Points, in no order, along strands that fork and pass close to each other.
Two points are linked if the straight distance between their rows is under 35.3. Some points are linked to none.
div: [  7  -8  13  -4  11 -15  -5   3 -10 -10   9 -18   9  -1 -11  25  12 -16
 -20 -13   2   7   0  -5   3  30   9]
nedod: [-13 -13   4   6 -14  -3  16 -26   2 -10  -3  -1  -8  13  -8 -19   8 -16
  10  -5  -5  -5  27 -16  -8   0   3]
Vilu: [ -3  15   9  -4   6   7   2  -2  -9  -5  24   4   3   5   0  -3   4 -13
 -29 -17   4  -5   1 -18 -13  -7   7]
talig: [ -8  -6   4   2   4   9  14   8  10 -17   2 -10 -11 -24  18  -6  10  -2
  -5  12  12  -1  11  21  17   1 -11]
puloz: [  7  15  -7  -8  13   6  -4  -6  -6  -1  -1  21  -4   8   4   3  12   3
  -2 -12   0 -11 -18 -11 -33 -11  26]
nolim: [-13   9 -19  10 -27  -4  12  -8 -11  -4 -14  -3   2  -4  10 -10   3  -5
  -1  14  -9 -14   9  32   9 -12 -17]
mut: [  6  -4 -12  15 -34  -1   0  16   0   5 -15  -4 -11   1  10  -1  -1 -10
  -1  11  10 -19   5  41   9 -16 -20]
velu: [  4 -17   3   7   1 -16   5 -15  -8 -11   5 -16   2  14 -20   5  17 -27
  -1  -4  -6  -2  16 -10   0  18   9]
fanur: [  8  16   8   2  10  -2 -12  -7   5  13  22  12   6   4   5   3  -4 -18
 -33 -16  16  -2   0  -9  10  -8  -3]
ragen: [ -4   3  15   3   2  -3  -2  22  -5   1 -13 -23  20  -3  -7  11 -21  -6
  10   3  -9  13 -10   3  12  15  -2]
Rif: [  3  -6  -3   6  -1  -3   9 -13  -1 -15  -6 -14   8  -3  -9   0   7 -19
   5   6   5  -5  13   8  19  15  -3]
Pokeb: [ -1  -2   6  -4   0  19  13  26   7 -13   1   4  -7 -25   4  -8   0  18
 -11   4  -5   8  -4  19   1  -7  -6]
buv: [-14   2 -15   2 -20   6  18  -6  -4  -4 -16  -6  -2  -4   2 -18   1   2
   6  21 -13  -1   9  12   5   1  -7]
Zozit: [-14   4  18   7 -10  -5   6  -2  -3  14   3  -8   8   1 -10  -6 -15  -8
   5   0  -8   6  12 -16   6  -6  -1]
Doz: [-15  -8   6   5 -10  -2  13 -17   2 -11  -1  -4  -6  12  -8  -8  10  -9
   7  -5  -8   7  18 -21 -14   4  10]
sev: [  7 -11  15   1   8 -14   1  -5  -6 -13   9 -19   7  -3  -9  17   7 -24
 -12  -7   9   3   8  -5  16  21   6]
ziva: [  2   3   1 -13  14   2 -10  18  -4   4   1  -3   7  -1  -2  16 -20  19
  10  -1 -15   7 -31  -6  -1  -6   8]
fad: [  6   0  28   7  -5   0  -2  14  11   5   8  -2   6 -17   7  -1 -10  -5
 -15  -2  10   1  10   9  23 -14 -13]
tovab: [ -1   2 -24   1  -9  -2  -6   3 -12   5 -20 -14  12   6  -3   2 -18   2
  24  17 -20  -4 -14  13   5   5 -10]
kinup: [ -7   4   0  -1   1   3   0 -17   4   0   1  15  -8   8   1  -2  11   5
   6 -13  -2   3   1 -20 -27  -8  17]
tul: [  7   2 -17  -4   0   6   5 -10  -5  -9 -10  -6   8  13  -6   8  11   4
   9  14  -6   7   0   3   4  29   7]
tokup: [  7   5  -3  -8  11   5  -7  13   2   5  -4   8  -1  -5  -4   8  -9  22
   6  -4  -8   8 -19  -1  -5  -8  10]
buve: [ -6  23  12  -5   2  12   4   3 -11  -6  19   4   0  11   0 -10  -6  -7
 -25 -11  -2  -3  -5 -19 -23 -15   8]
Vumap: [  4  11  -2  -8  15  -9 -19   0  -9  11  -3  -2  12  15  -7  25  -8   2
   6 -14  -1  10 -23 -15 -15  16  16]
fopo: [ 11   9   5   5   9  -4 -13  -4   8  17  12  14   8   1   5   1  -1  -2
 -16 -17  16   1   0  -8   9  -6   1]
Nitu: [ -5   2 -17 -10  -1  10   4 -14   1   1  -7  14 -10   7   6  -4  10  25
  11  22 -10   6  -5   6  -7   8   9]
novep: [  1  16   6 -14  13   6 -13  17  -8   9  17   1   8  14  -5   8 -26   5
 -12  -5 -11   1 -32 -14  -6 -18  -1]
tenu: [ -5 -10   1   9  -3  -2   4 -13  13  16   4  15 -10  -4   1 -20   8   3
   5  -4   8  -2  14  -4   0 -11   0]
kaza: [ -4   3  13   4   1 -12  -7 -28   2   5  24   1  -1  13   0   8   6 -28
 -22 -11  15  -4  15 -22  -2  -3   1]
mamaz: [-15   0   9  -6   6  -2   0  -1 -12  -4   5 -15   8  10 -11  17  -9  -2
  10  -5 -13  14 -10 -20 -18  11  12]
nabek: [-16   0   3  -4  -3   2   5 -15   2 -10  -4   5 -12  13  -2  -2   3   7
  15  -4 -14   8   3 -25 -28  -5  15]
fovug: [-15  -7   2   7 -18  -1  10   1   5  13  -9   4 -10 -11  -5 -21  -6   4
   9   9  -8   3  10  -2   0 -13  -3]
Bilid: [ -5   6  16  -4  10   2   8  -4  -4  -8  29   2  -1  -9   2  -7   1 -14
 -27 -17  12  -2  11 -15   4 -11   0]
fogub: [ -5   6  -9 -19  10  18  11   6   2 -11   0  15 -16  -5  -3  -5   1  25
   2   5 -18   1 -15   5 -16 -11  17]
Tuk: [  7  -4 -23   1  13  -1  -6 -20  10   2  -3  12  -5  10   3   2  23   5
   5  -1  13   0  -1  -6  -5  15  11]
lonu: [ -4   6   8   7 -15   6   9  14   6 -11 -17 -28   7 -11   6   2  -3  -7
  -1  10  -3   0   1  24  16   3  -4]
gade: [  6  -6 -10  15  -7  -9   1 -18   3  -1  -8  -1  -3 -10   6 -14  -1 -17
   7   9  12 -21  16  27  19  -8 -16]
gek: [ 11  -6 -17   5  11 -10  -9 -21   7   3   2   5  -2  11  -1   7  22  -9
   2 -11  16  -4   3 -14  -5  14  13]
pusa: [  7   8   4  -3   9 -10 -17   9  -6   8  -5  -7  17   8  -6  20 -12   2
   6 -12   0  14 -17  -7   1  22  12]
vata: [-14 -13   8  -1   5  -7   9 -21   4 -15  14   4 -18   3   4 -10  20 -16
  -5 -13  11  -2  23 -22  -8  -8   1]
sem: [ 15 -10  -5   8  10 -20  -7 -23  -4  -1   4  -7   3  11 -10   7  12 -24
   2  -8  17 -10  14  -9  12  13   5]
tuleb: [ 13   6  -3  -2  12   1  -7   4   7  16   3  24  -1  -3   1  -6   6  13
 -10 -15  10  -3 -11  -1  -8 -16   5]
Lasab: [ 21  -1   6   7  -7   0 -20  19  14   7 -13  -5   9  -4   8   8  -7   2
   8  -4   4   3  -4  16  18  13  -2]
zude: [ -2  -1 -20  -7   5   8   4 -24   5  -3  -2  17 -13  12   5  -3  22  17
   7  10   2   4   0  -1 -11  10  12]
Davop: [ 17  -2 -25  13 -10  -7 -14  -4   6  21 -16  13   1   6  -2  -9  -5   6
  17   9   2  -9   3  19   8   4  -7]
zife: [ 19  -6  -9  13 -10  -9 -18   7  13  26 -14  14   1   2  -2  -5  -8   8
  13   2   8  -7   3  10   8  -2  -7]
Zem: [ -6 -10 -17   7 -14  -4  -3  -5  -1  21 -13   6  -6   3  -8 -15 -13   7
  24  14 -12  -6   0  -5  -5 -13  -4]
Kaga: [  2  -2  -6  -3  27  -2   3   1   7 -12  13   3 -19 -21  12  -4  12  -2
  -1  -4  24  -2  11   9  12  -1 -10]
Movam: [ -5  -1  18  -3  17  -1  11   1  -1 -11  21   1  -6 -23   5  -9   2 -10
 -17 -12  17  -3  14  -3  14 -15  -7]
fas: [-13  -1 -18   2 -17  -2  14 -30  -9  -7 -13   4   1   4 -10 -16   6 -15
  11   5 -16  -9  22   7   2  -2 -11]
mepu: [ 21  -5 -16   6   8  -8 -10 -12   3  -8  -7  -7   8   5   4   6   8 -12
   8   2  17  -9   7  14  22  26  -3]
Nopaz: [ 19   1 -20   2   3  -4  -4 -15  -6 -13 -12  -7  17  11   1   9  11 -13
   8   7   4 -10   8  20  20  27  -9]
Vopa: [ 19  -5   8   5   6   1 -16  13  14  -5  -3  -7   5 -12  16   7   1  -4
   1  -9  15   0   0  18  24  11  -3]
sor: [  5   0  -5  -9   0  13  -7  24   4  -3 -14  -8  -1  -9   4  12 -13  23
  11  15 -16  12 -22  12   2   4  -1]
sis: [ 10   1 -17   5  -3  -2 -10   3   0  11 -18  -5  10   6  -5   2 -15   6
  24   9  -9   1  -8   6   8   9  -1]
Lagor: [-16  -3  -6 -10  -3  11  14 -12   7  -3  -2  22 -24   1   4 -17   7  22
   6   5 -12   7  -1   0 -18  -6   8]
Zuneb: [ -1  -7  -4  -5   8   4   6  -9   0 -16   9  -3  -5  -2  -3   7  21  -5
  -9  -9   2   6   4 -12  -7  13  11]
fuvi: [  6  20   3 -17  13   8  -9  18 -10  10   9  11   1  16  -3   1 -16   7
  -9   0  -7 -11 -30 -13 -16 -25  13]
murim: [ 12   0  20   1   2   4  -1  22   8   3  14  11   4 -16   5  -5  -7   5
 -22 -10  12  -5   4  10  14 -17 -16]
povav: [ 12   7  -1  -6  11   7  -4  14   2  -4  -6  -1   6  -7  -1  10  -6  14
   0  -6  -5  13 -15   3   2   9  12]
zunab: [-15   2  10 -13   3  15  15   7  -4 -12   5   4 -10  -7  -5  -9  -6  15
   1  -5 -20  10  -6 -11 -16 -17  13]
mulip: [  2   1  10   2   0   5   2  14   7   7   2   8   2 -15  -3  -5  -6  13
  -8  -5  -2   7   1   0   3  -9  -2]
tizam: [ -6   2   2  -3  11  -6 -19  -4  -6  20   5  -4  14  20  -1  17 -19   6
  17  -3  -9   4 -28 -22  -8  -3   8]
bof: [  8  -7 -20  -2  -7  -1 -11   9   7  17 -15  11  -8   0  -1   2 -11  26
  20  20  -7   0 -13  10  -2  -4  -3]
pumu: [ -3   1   8  -7   9  11  17  13   0  -4  14  18  -9 -10  -1 -27   6  11
 -15 -13   3  -7  -5  -1 -12 -19   3]
dov: [ 13   2  -7  -3  13   6   0   6   3 -11   2  -2   6 -10   1   9   7   8
  -9 -11   5   9 -10   2   4  19  10]
Sug: [-19  -1  12   4  -6  -4   2  -2  -9  14   3 -15  12  10  -9  -4 -22  -6
  17   3 -15   6  -2 -22  -1  -7  -2]
ber: [-15  -6  12   7  -3  -2   8 -21  11   8  10  16 -11   0   4 -20   7  -5
  -2 -12   8  -2  21 -17  -6 -13   1]
gizov: [ 16   0 -23   5  -2   3  -6  -8   7   8 -13   7   3   5   6  -4   4  10
  12  12   5  -4   1  16  10  15  -1]
kudim: [-20  -4   6 -11   1  11  11   5  -5  -8   1  -8  -6  -6  -4   0 -13  13
  15   3 -26  13 -15 -16 -12 -14   8]
sozo: [-15  17   9   0   1  -7 -11 -12 -11  -2  11   0   4  22  -1  16  -8  -8
  -6  -8  -9   3  -8 -28 -37  -3   7]
nus: [  3  -9   0   3 -17  17   2  24  10  -1  -8  -7 -13 -12  24   2   7   6
  -7  16   8  -3   2  35   9  -1 -18]
luku: [ 15 -10  15   5   8  -3 -12  13  15   3   7   5 -10 -19  16  -1  -1  -4
  -2  -7  26  -8   9  21  20 -11 -18]
lesit: [-12  -5 -12   0  -7   1  17 -14  -6  -9  -2   2  -7  -3  18 -20  18   2
   3  25   7 -12  15  17  13   6 -14]
pize: [ -1   7  22   0   2  -1  -9  28  -2   6  -3 -15  19  -6  -2  12 -25   1
  -1  -2  -9  17 -12  -1  13   6  -7]
Zabad: [  3  -1  12  -2   5 -15 -10  -4 -10   1  12 -13   9  11 -10  23  12 -19
 -23 -16   2   3   2 -13  -8  23   9]
zokib: [  3  -1 -12  -7  23   1   3  -2   4 -13   6   1 -18 -11  17   0  15   2
   4  11  24  -1  15  14  15  12 -13]
logik: [ -9   7 -22  -7  -9   5   6  -5 -18  -2 -18 -14  10   8   0   1  -9   8
  22  25 -23   0 -12   9   2  10  -5]
lebe: [ 21  -3   2  10  -6 -11 -20  10  17  28  -4  17   2   0   3   1  -6   7
   1  -6  17  -4   3   7  13  -4  -9]
Gese: [ 10  -3   7  -3  11   8  10  22   6   3  15  19  -9 -15   0 -23   5  16
 -17  -8  14 -11  -4  11  -3 -18  -9]
Mibom: [  7   4   1  -8   4  20   2  29   5 -11  -6   0  -4 -17   2   4  -7  24
  -2   6 -11  10 -14  17   0  -3  -1]
Kamo: [  2   7  -2  -2   7   3  -7   0   2  13  -1   9   3   1  -4   5  -4  12
   7  -7  -4   8 -10 -12  -9  -5  13]
ligit: [  7  -3   6   1 -10  16  -1  30  14  -4 -10  -8  -5 -18  14   6  -1  10
  -6   5   3   5  -2  27  10  -1 -11]
zasi: [ -3  -1   2  -6  12  12  15   8   2 -13  12   8  -5 -16   1 -15   9   9
 -13 -13   4   1  -1   1  -3  -7   4]
Ren: [-14   4  10   5  -8  -1  -4  -9   7  20   8  15  -7  11   0 -13  -9   7
   7  -4  -6   5   7 -25 -14 -26  -1]
Gosu: [ 11  23   6  -7  10   7  -7  17  -7  10  12   9   8  10  -3  -5 -12   0
 -27 -11   5   0 -18  -7  -5 -11   6]
seneg: [ -8  10  16   7  -3  -9  -5 -14  -1  13  13  -4  12  16  -9   9  -8 -18
  -8  -8   3   7   9 -22  -1   7   6]
ruron: [ -4  -2  -2  -7  10  13  15   2   0 -22   8  -2  -5 -13  -2  -2  13   3
 -11  -7  -1  10   2  -5  -3   8   8]
Lesag: [  7   0  14   4 -11   7  -4  32  10   2 -12 -14   5 -16   6   8 -11   4
   1   3  -3   8  -2  16  11  -2  -9]
Lir: [ 14  -6 -14   1  17  -7  -9  -9   7  -8   1  -2  -2  -2   7  10  14  -7
   1  -4  22  -1   6   2  16  18   1]
rumig: [ -4   4  11   9   0 -17  -9 -12 -12  13   4 -10  18  27 -19  13 -11 -21
   4  -8   2   1   8 -15  -3  18   7]
kap: [ -5  -1 -17   2  -9  -5  13 -31  -9 -15  -8  -2   6   1  -6  -9  12 -20
   6   8  -4 -13  20  15  13   2 -15]
doseb: [ -2  -2 -14  -4  -5   9  12  -9  -5  -9  -6   1   1   0  15  -9  16  12
   4  27   2  -2   8  14  10  17  -5]
zod: [ 17   0  -3   6 -16   1 -16  23   8   9 -21  -8   4  -1   5   6 -10   3
  14   7  -1   0  -6  24  13   7  -8]
beme: [ -4   4   3   2  -8   8  16   5   1 -22 -14 -28   9  -7   5   5   6 -11
  -3  13  -1   1   3  21  19  15  -5]
Mez: [  8 -14   2   7  -2   1   0  14  18  12   1  17 -11 -18   6  -8   4  13
  -5   1  15  -6   3  16   4 -10 -17]
tosir: [  8  -9 -13  20 -21 -13  -1  -7   5  13 -10  11  -5  -8   3 -14  -4 -11
   6   8   8 -22  13  33  10 -14 -19]
pamon: [-17  10 -22  -1 -24   3  15  -4 -19  -4 -19  -4   1   3   8 -13  -1   9
   8  28 -19  -2   1  16   2  -4 -10]
pag: [ 19   4   8   6   7 -10 -21   6  16  23   8  21   6   1   7   0  -2   2
 -16 -14  21  -3   0   1  15  -9  -8]
Vivu: [ -9   4   1   4  -5   0   6  12  -7  -4 -18 -27  16  -2  -9   4 -17  -4
  14   8 -14   7  -8   6   9  13  -3]
Rar: [ -5 -10   4  -8  -3   0 -10  13   1  17   5   3   3  -1  -6   6 -21  20
   9   5 -13   1 -20 -18  -3 -24  -8]
gekav: [ 15  -7  20   7   9  -8 -10   1   8  -1   6  -5  -3 -17  15   0  -4 -12
  -3  -2  26  -5  13  11  27  -8 -10]
tagum: [-13   1   5  -7   1   0   4 -10  -4 -18   3  -3  -7  13  -7  10   7   3
   4  -7 -16  10  -4 -24 -31   3  18]
vigoz: [ -9  -4  -4  -1  -3   3   2  10  -4   4 -13 -18   7  -3  -6   2 -17   6
  19  13 -16   8 -15  -3   4   4   0]
noga: [-14  -3   0  -1  -5  10  17   6   2 -19  -2 -15 -11 -16  24  -9  15   2
  -7  26   9  -5  11  25  17   1 -18]
latim: [  0   0  -4   8  -1 -13  -4 -16 -10   9  -4  -6  15  25 -22   6  -6 -15
  22  -9  -7  -1   7 -14  -9  14   8]
liv: [-13  -4   7   1   1   3   8 -17   6  -7   9  12 -10   3   4 -12  14  -3
  -5 -17   4   2  12 -20 -16  -8   8]
daz: [ -7  27   8  -3  -1  -3 -13 -10 -13  -7  10   8   2  19   3   8  -1 -14
 -18  -5  -7  -7 -10 -25 -45  -5   7]
tus: [  1  -9  -1 -13  -2   0  -6  21   3  14  -1  15  -6  -8  -9   6 -19  26
   7   5  -5  -2 -18  -7  -7 -25  -8]
zamiz: [ 11   2   1 -13   0   3  -6  27   3  12   1  24  -6  -4 -10  -1 -13  28
  -2  -1   4  -7 -17  -1 -12 -24 -10]
tafe: [ -2   2 -14 -13  -2  12  11  -9  -7 -10  -6   5   1   4  12   1  18  24
   5  27  -5   6  -2   7   3  20   6]
pemu: [ 21  -8  -1   1   6  12 -15  18  16  -4  -1   0  -5 -11  24   5   6   5
   0  -3  16   0  -1  26  17   9 -12]
fegal: [ -5  21  10  -8   4  12   4   4 -11  -6  11  16  -6  14   5 -16  -1   0
 -14  -6  -2 -12 -11 -17 -33 -23  18]
paz: [ -3 -17  -4   2   1  -6  10 -18  -4 -18   4 -13  -7  10 -12  -2  22 -22
   1   1  -3  -2  21 -10   3  11   3]
deman: [ -8   2 -15  19 -34  -9   6   5  -4   3 -16  -3  -6  -7   1  -9  -6 -11
  -1  10  -3 -16   8  34   7 -22 -19]
ven: [  5  -8  -8  -6  13  -4  -3  -8  -7 -18  11 -10 -10   4  -3  15  31 -11
 -16 -12  -3   0   1 -17 -23  12  12]
viri: [  9  -5  -4   8   6 -13  -5 -22   6   9   4   3   5   7  -4   1  10 -14
   1 -12  18  -7  13 -13   8   6   9]
rodi: [  6  19  -1  -3   5   2 -12 -12 -12   0   3  18   3  12   7   9  12 -10
 -13 -12   1 -10 -11 -20 -40  -6  15]
Kifon: [ -7  -7   3  -2   6  16  18  16   8 -18   6  -1 -11 -27  12 -12   9   9
 -12   4   4   3   3  17   7  -5 -10]
gugi: [-16   5  11  -8   4   4   4   2  -9  -2   9  -8   4   3  -6   6 -14   6
   7  -5 -17  14 -10 -23 -16  -7  10]
ritog: [-13   0 -14   5 -19  -1  18 -10 -12 -10  -6  -4  -5  -6  20 -17  15  -2
  -3  22   3 -18  13  31  12  -6 -19]
peg: [ 16  14  10  -9   9  10  -3  29  -4   6  10  12   4   1  -6 -10 -10  14
 -22  -7   5  -5 -16   0  -2 -15   4]
buso: [  9  -2  19   5  10  -7  -3  -1   5  -4  12  -5   7 -14   7   6  -3 -11
 -14 -10  18   1   8  -2  23   2  -2]
baf: [ -4   3  15  11 -19  -3  13   9   3  -5 -14 -25   8 -15  -3  -6  -9 -14
  -1   7   0  -5   9  17  20  -9  -7]
mido: [-10 -20   1  -4  -7  -1  -5   3  -1  15   1  -8   6   3  -4   1 -21  12
  20  12 -18  -3 -23 -17  -1 -18  -1]
tosus: [  3   1  -6  -4  -1   3  13  -1  -9 -27 -10 -24  11   6   0  10  17 -10
  -3  18  -3   1   4  15  17  29  -7]
kol: [  0   1  21   1 -11  -1  -6  34   3   7 -10 -18  11 -11   1  10 -24   2
   1   3  -7   8  -5   6  15  -6 -15]
bipa: [-16  -4  20   3 -10  -4  12 -14  -1 -10  11  -5   0   8  -6  -1   6 -14
  -6 -10  -6   6  20 -25 -13   1   6]
Kune: [ -1  -7   4  -7   7  -7  -3  -2 -12 -18  11 -16  -2   8  -9  19  24  -8
 -19 -13 -15   5  -1 -15 -29  15  15]
nama: [-18   0  30   3  -9  -6  13 -12  -6  -9  16 -11   5   5 -11   3  -1 -24
 -14  -7  -4   9  20 -20   0   4   4]
tamu: [  7   3   0   2   6  -6  -5  -1  -2   6  -6  -7  12   8 -10  13  -4  -4
   8  -8   0  10  -6  -8   2  23  13]
solaf: [  5  -4  18   8   0 -13   0 -11  -3   0   4 -11  14   2 -10   7  -4 -23
  -6  -7  10  -1  11  -5  20  12   5]
Gizav: [  0   9  12   2   8  -6  -8 -21   3   7  26   8   0   5   3   3   0 -24
 -28 -13  19  -3   9 -15   9 -10  -3]
bonug: [  1  23   7  -7  11   2 -12   9  -9  10  15   0  11  12  -5  11 -19  -1
 -15 -13  -6   9 -19 -13  -7  -4   5]
pef: [-21  -5  10 -10  -5  12  15   4   1  -2   1  12 -18  -9  -4 -20  -7  17
   4  -3 -18  10   0 -10 -17 -25   1]
tanu: [ -6  -7  -9   4  -4   3   3 -12  13  14  -5  16 -11   0  -2 -17   5  12
  12   4  -1   3   5  -3  -7  -4   5]
Pegeg: [ -1   1   1   3   4 -10  -3   2 -12   2 -13 -17  21  12 -19  14 -12 -12
  16  -5  -5   7  -3  -1   5  26   6]
kag: [ -4  -3   9  -5  23  -3   9   1   2 -16  15   0 -18 -25   8  -5   5 -10
  -5  -5  23  -1  18   3  14  -9  -9]
gab: [-11   0   7  -7   4  -4  -1  -3 -12 -18   5 -11  -3  14 -13  21  11  -2
  -5  -9 -19  12  -6 -19 -36  13  19]
pepa: [-16   5   9  -4   8  -5 -14  -5 -14   8  11 -10  13  20  -4  22 -17  -1
   7  -5  -9   8 -20 -24 -19   6  10]
vub: [  4   7  -8   0   9  -8 -14 -14  -4   9  -4   0   5  19  -6  22   5  -1
  11  -9  -1   5 -14 -18 -24  13  21]
mimut: [-13   0   6   7  -2 -11  -4  -4 -14  18  -1 -17  24  14 -15   1 -27 -15
  20   1 -11  -1  -2 -12   6   0  -8]
fipe: [  3  -7  -6  10 -29   6   3  21   7   7 -12  -3 -15  -4  15  -1   2   2
  -4  20   9  -8   2  35   5  -6 -18]
Butot: [ -3  -8  13   5   1 -17  -3 -25  -2  -7  19  -4  -7  14  -2   6  19 -26
 -11 -11   9  -7  21 -28 -10   0   4]
pipo: [-10  -9  -1  -1   4  -2  -8  -3  -4  14   0 -10   9  12  -5   7 -19   8
  24   3 -16   3 -22 -21  -6  -6   8]
pupi: [ 11 -16  -2  11 -18  -7  -4  15  17  18  -7  18 -15 -12   4  -6   0   9
   2   8  17  -9   5  21   1  -8 -20]
Pofat: [  7   0   6  -3  13 -12  -9 -11  -7   0  16  -5   3   4  -1  16  15 -19
 -22 -19  13  -2   4 -18  -4  11   6]
kanu: [-12  -8  -9   6 -13   1  16 -25   0  -4  -9   1  -5   6  -8 -21   5 -10
  13   3  -8  -5  21  -4  -1   1   0]
poz: [-12   2  -9 -15   6  11   6 -10   4  -7  -2  16 -18   4   0  -3   6  20
  11   2 -15   6  -9  -5 -20  -8  17]
noto: [ 19  -1 -16   3   1   6 -12   2  12   0 -11   4   2   1  16   4   7  12
   6  10   8   1  -3  22  14  21  -1]
dav: [ 10  13 -11  -9  10   1 -11 -12  -3  -1  -5  12  -1  10  -1  19  14   3
   2 -11  -2  -1 -18 -13 -29   6  25]
nal: [  2  19   7 -11   7  12   2  14  -7   7   9  17  -4  11  -2 -12  -6   8
 -11  -4  -2 -10 -19 -11 -22 -28  15]
tes: [ -1   8  20   3   2  -9  -4  -9  -3   8  16  -5  13   7  -7  11  -9 -18
 -19 -11   8   8   7 -13  12  10   3]
fovu: [  5  -4 -10  -6  15  11   0   6   4 -11   5   0 -12 -10  31  -1  17  12
   1  16  18  -1   6  24  14  13 -16]
debiv: [  7  -4 -15  -8  -1   6 -11  16   6   7 -14   3  -7  -3   4  10 -11  28
  16  20 -11   6 -20  12   3  -1  -2]
simu: [ 10   8  15  -3   3   7   0  26   1   5  12  10   7  -8  -4  -6 -11  10
 -22 -10   3   0  -5   2   6 -14  -5]
Vapas: [-20  -7 -10   5 -22   1  16  -6   0   7 -15   4 -15  -5  -2 -27  -4   4
  11  17 -14  -1   9   4  -4 -10  -7]
Lanun: [  3  -6  -4   8  -3 -12   2 -17  -4   1  -1  -7   8  17 -18   5   7 -17
   9  -7  -1  -1  12 -12  -4  17  12]
Fenis: [-17  -7   3  -7  -4  10  15  -6   9   2   2  23 -24  -7   3 -26   6  16
   1  -6  -8   5   2  -2 -20 -18   0]
neli: [  4  -8   0   4  14   3   3   9  12  -1   9  10  -9 -20  10  -9   7   7
  -7  -8  17  -3   4  11   9  -6  -9]
revil: [  2  11 -23  10 -18  -6  -1 -15  -5   2 -21  -2  14  -2   0   3  -4 -12
  11   3 -10 -11   8  29  11   0 -17]
nifa: [  5   8  -8 -14  13  16   8  15   0 -10   1  12  -8  -9  -3  -6   2  23
  -7  -3  -7   0 -17   9 -10  -6  16]
zuvub: [  6  -4 -14  -5   3   3  10  -8 -13 -19  -5 -15  10  16  -8   9  23  -6
  -1  18 -11   2   4   5  10  33   1]
geser: [-14  14  15   4  -3  -9 -10 -13  -8   7  14  -6   9  22  -8  16 -10 -16
 -10  -8  -3   8   2 -25 -21   7   4]
sopa: [-18   3 -27  -5 -18   3  10 -10 -21  -1 -17 -10   6   6  -1 -10  -9   3
  20  23 -28  -2  -6   7  -1  -4 -11]
figo: [  5  -7 -11   6   3 -10   6 -27  -4 -13  -5  -7  -4  -6  -2 -11   7 -22
   8   8  13 -17  21  15  20  -2 -15]
zali: [  5 -14  -2  17 -21 -11   3   4  11  19  -9  12 -11 -12  -1 -15  -5  -3
   4  10  11 -14  14  17   7 -14 -16]
Manob: [ -6 -19   6   4   1 -14   7 -22   0 -18  10  -7 -14  12  -4  -5  21 -23
  -4  -8   1  -2  27 -23  -7   0   3]
naseg: [  9  -1   6  -9   0   8   5  29   5   5   5  21  -8 -14  -8 -11  -4  24
 -13  -4   5  -5  -9  10  -9 -20 -10]
fev: [ -7   3  18   9 -11  -4  10   3   0   4  -8 -14  11 -11  -8  -6 -12 -11
   2   4  -3   1  11   0  15  -4  -2]
kat: [ -2   1 -10  -1   3   1  -3  -6  10  16  -4  18 -10   0  -2  -4   2  18
  13  -3  -3   4  -7  -6 -13 -11   9]
memag: [ 14   8 -22   0  -2   1  -1 -10 -11  -9 -18  -7  18  15  -3   8   6   0
  11  12  -6  -2   1  17  11  30  -3]
kig: [15 -4 -9  0  6 11 -8 11 13 -2 -4  7 -3 -9 16  4  7 16  0  3  7  4 -5 22
 10 12 -4]
tisa: [ -9  -6  12   7 -11   1  11   8  10   8  -1   2  -3 -20  -1 -13  -3   3
  -4   3   0   3  13   0   8 -13  -6]
kiz: [-11 -16  -5  -3 -11   1   0  11  -3   8  -9 -12   0  -6  -4   0 -20  11
  20  17 -20   1 -19  -6   2 -14  -5]
dizu: [  7 -11  -8  -3 -10  -1  -9  19   9  19 -10  17 -11  -9  -6   3 -12  25
  11  11   2   2 -11   3  -6 -14 -11]
zol: [ 15   6 -14   6  -3  -2  -8   2   0   0 -21  -9  15   5   0   5  -8  -3
  17   4  -4   1  -4  18  13  24  -1]
molaf: [ 14  -2  -4  -1  19  -6  -7   0   3  -8   7   0   3 -10   7  10  11  -5
 -10 -17  18   1   0  -2  11  14   5]
Foso: [ 13   1   9  -2  21  -6  -8   8   1 -14  13  -5   2 -16  11   8   3 -10
 -14 -18  21   0   2   1  19   7  -2]

A fork is a point with three links, a tip a point with one. Leave the first point through the second and follow the links. Name the first fork or tip that comes.
doseb; lesit: mido
logik; sopa: simu
nama; bipa: Kaga
mimut; Sug: memag
nus; fipe: sem
Kifon; Pokeb: tus

A fork is a point with three links. Follow the links from the first point to the second and name the forks in between, in order.
buve; tosir: Kaga
nal; fad: simu
lebe; geser: Manob > seneg
vigoz; velu: mido > tus > liv > Manob
debiv; doseb: tus > mido
kaza; buso: Manob > liv > tokup > molaf
logik; Butot: memag > molaf > tokup > liv > Manob
Rar; zude: mido
fopo; liv: Manob
pepa; tagum: mido > tus

Follow the links from the first point to the second, and from the first to the third. Name the last point that the two ways share.
debiv; zasi; Lagor: tus
puloz; povav; ruron: liv
tenu; Davop; sev: Manob
solaf; kinup; kaza: Manob
daz; Zabad; ziva: seneg
Gese; gekav; Lanun: liv
pusa; sev; Lanun: seneg
peg; lonu; tanu: memag
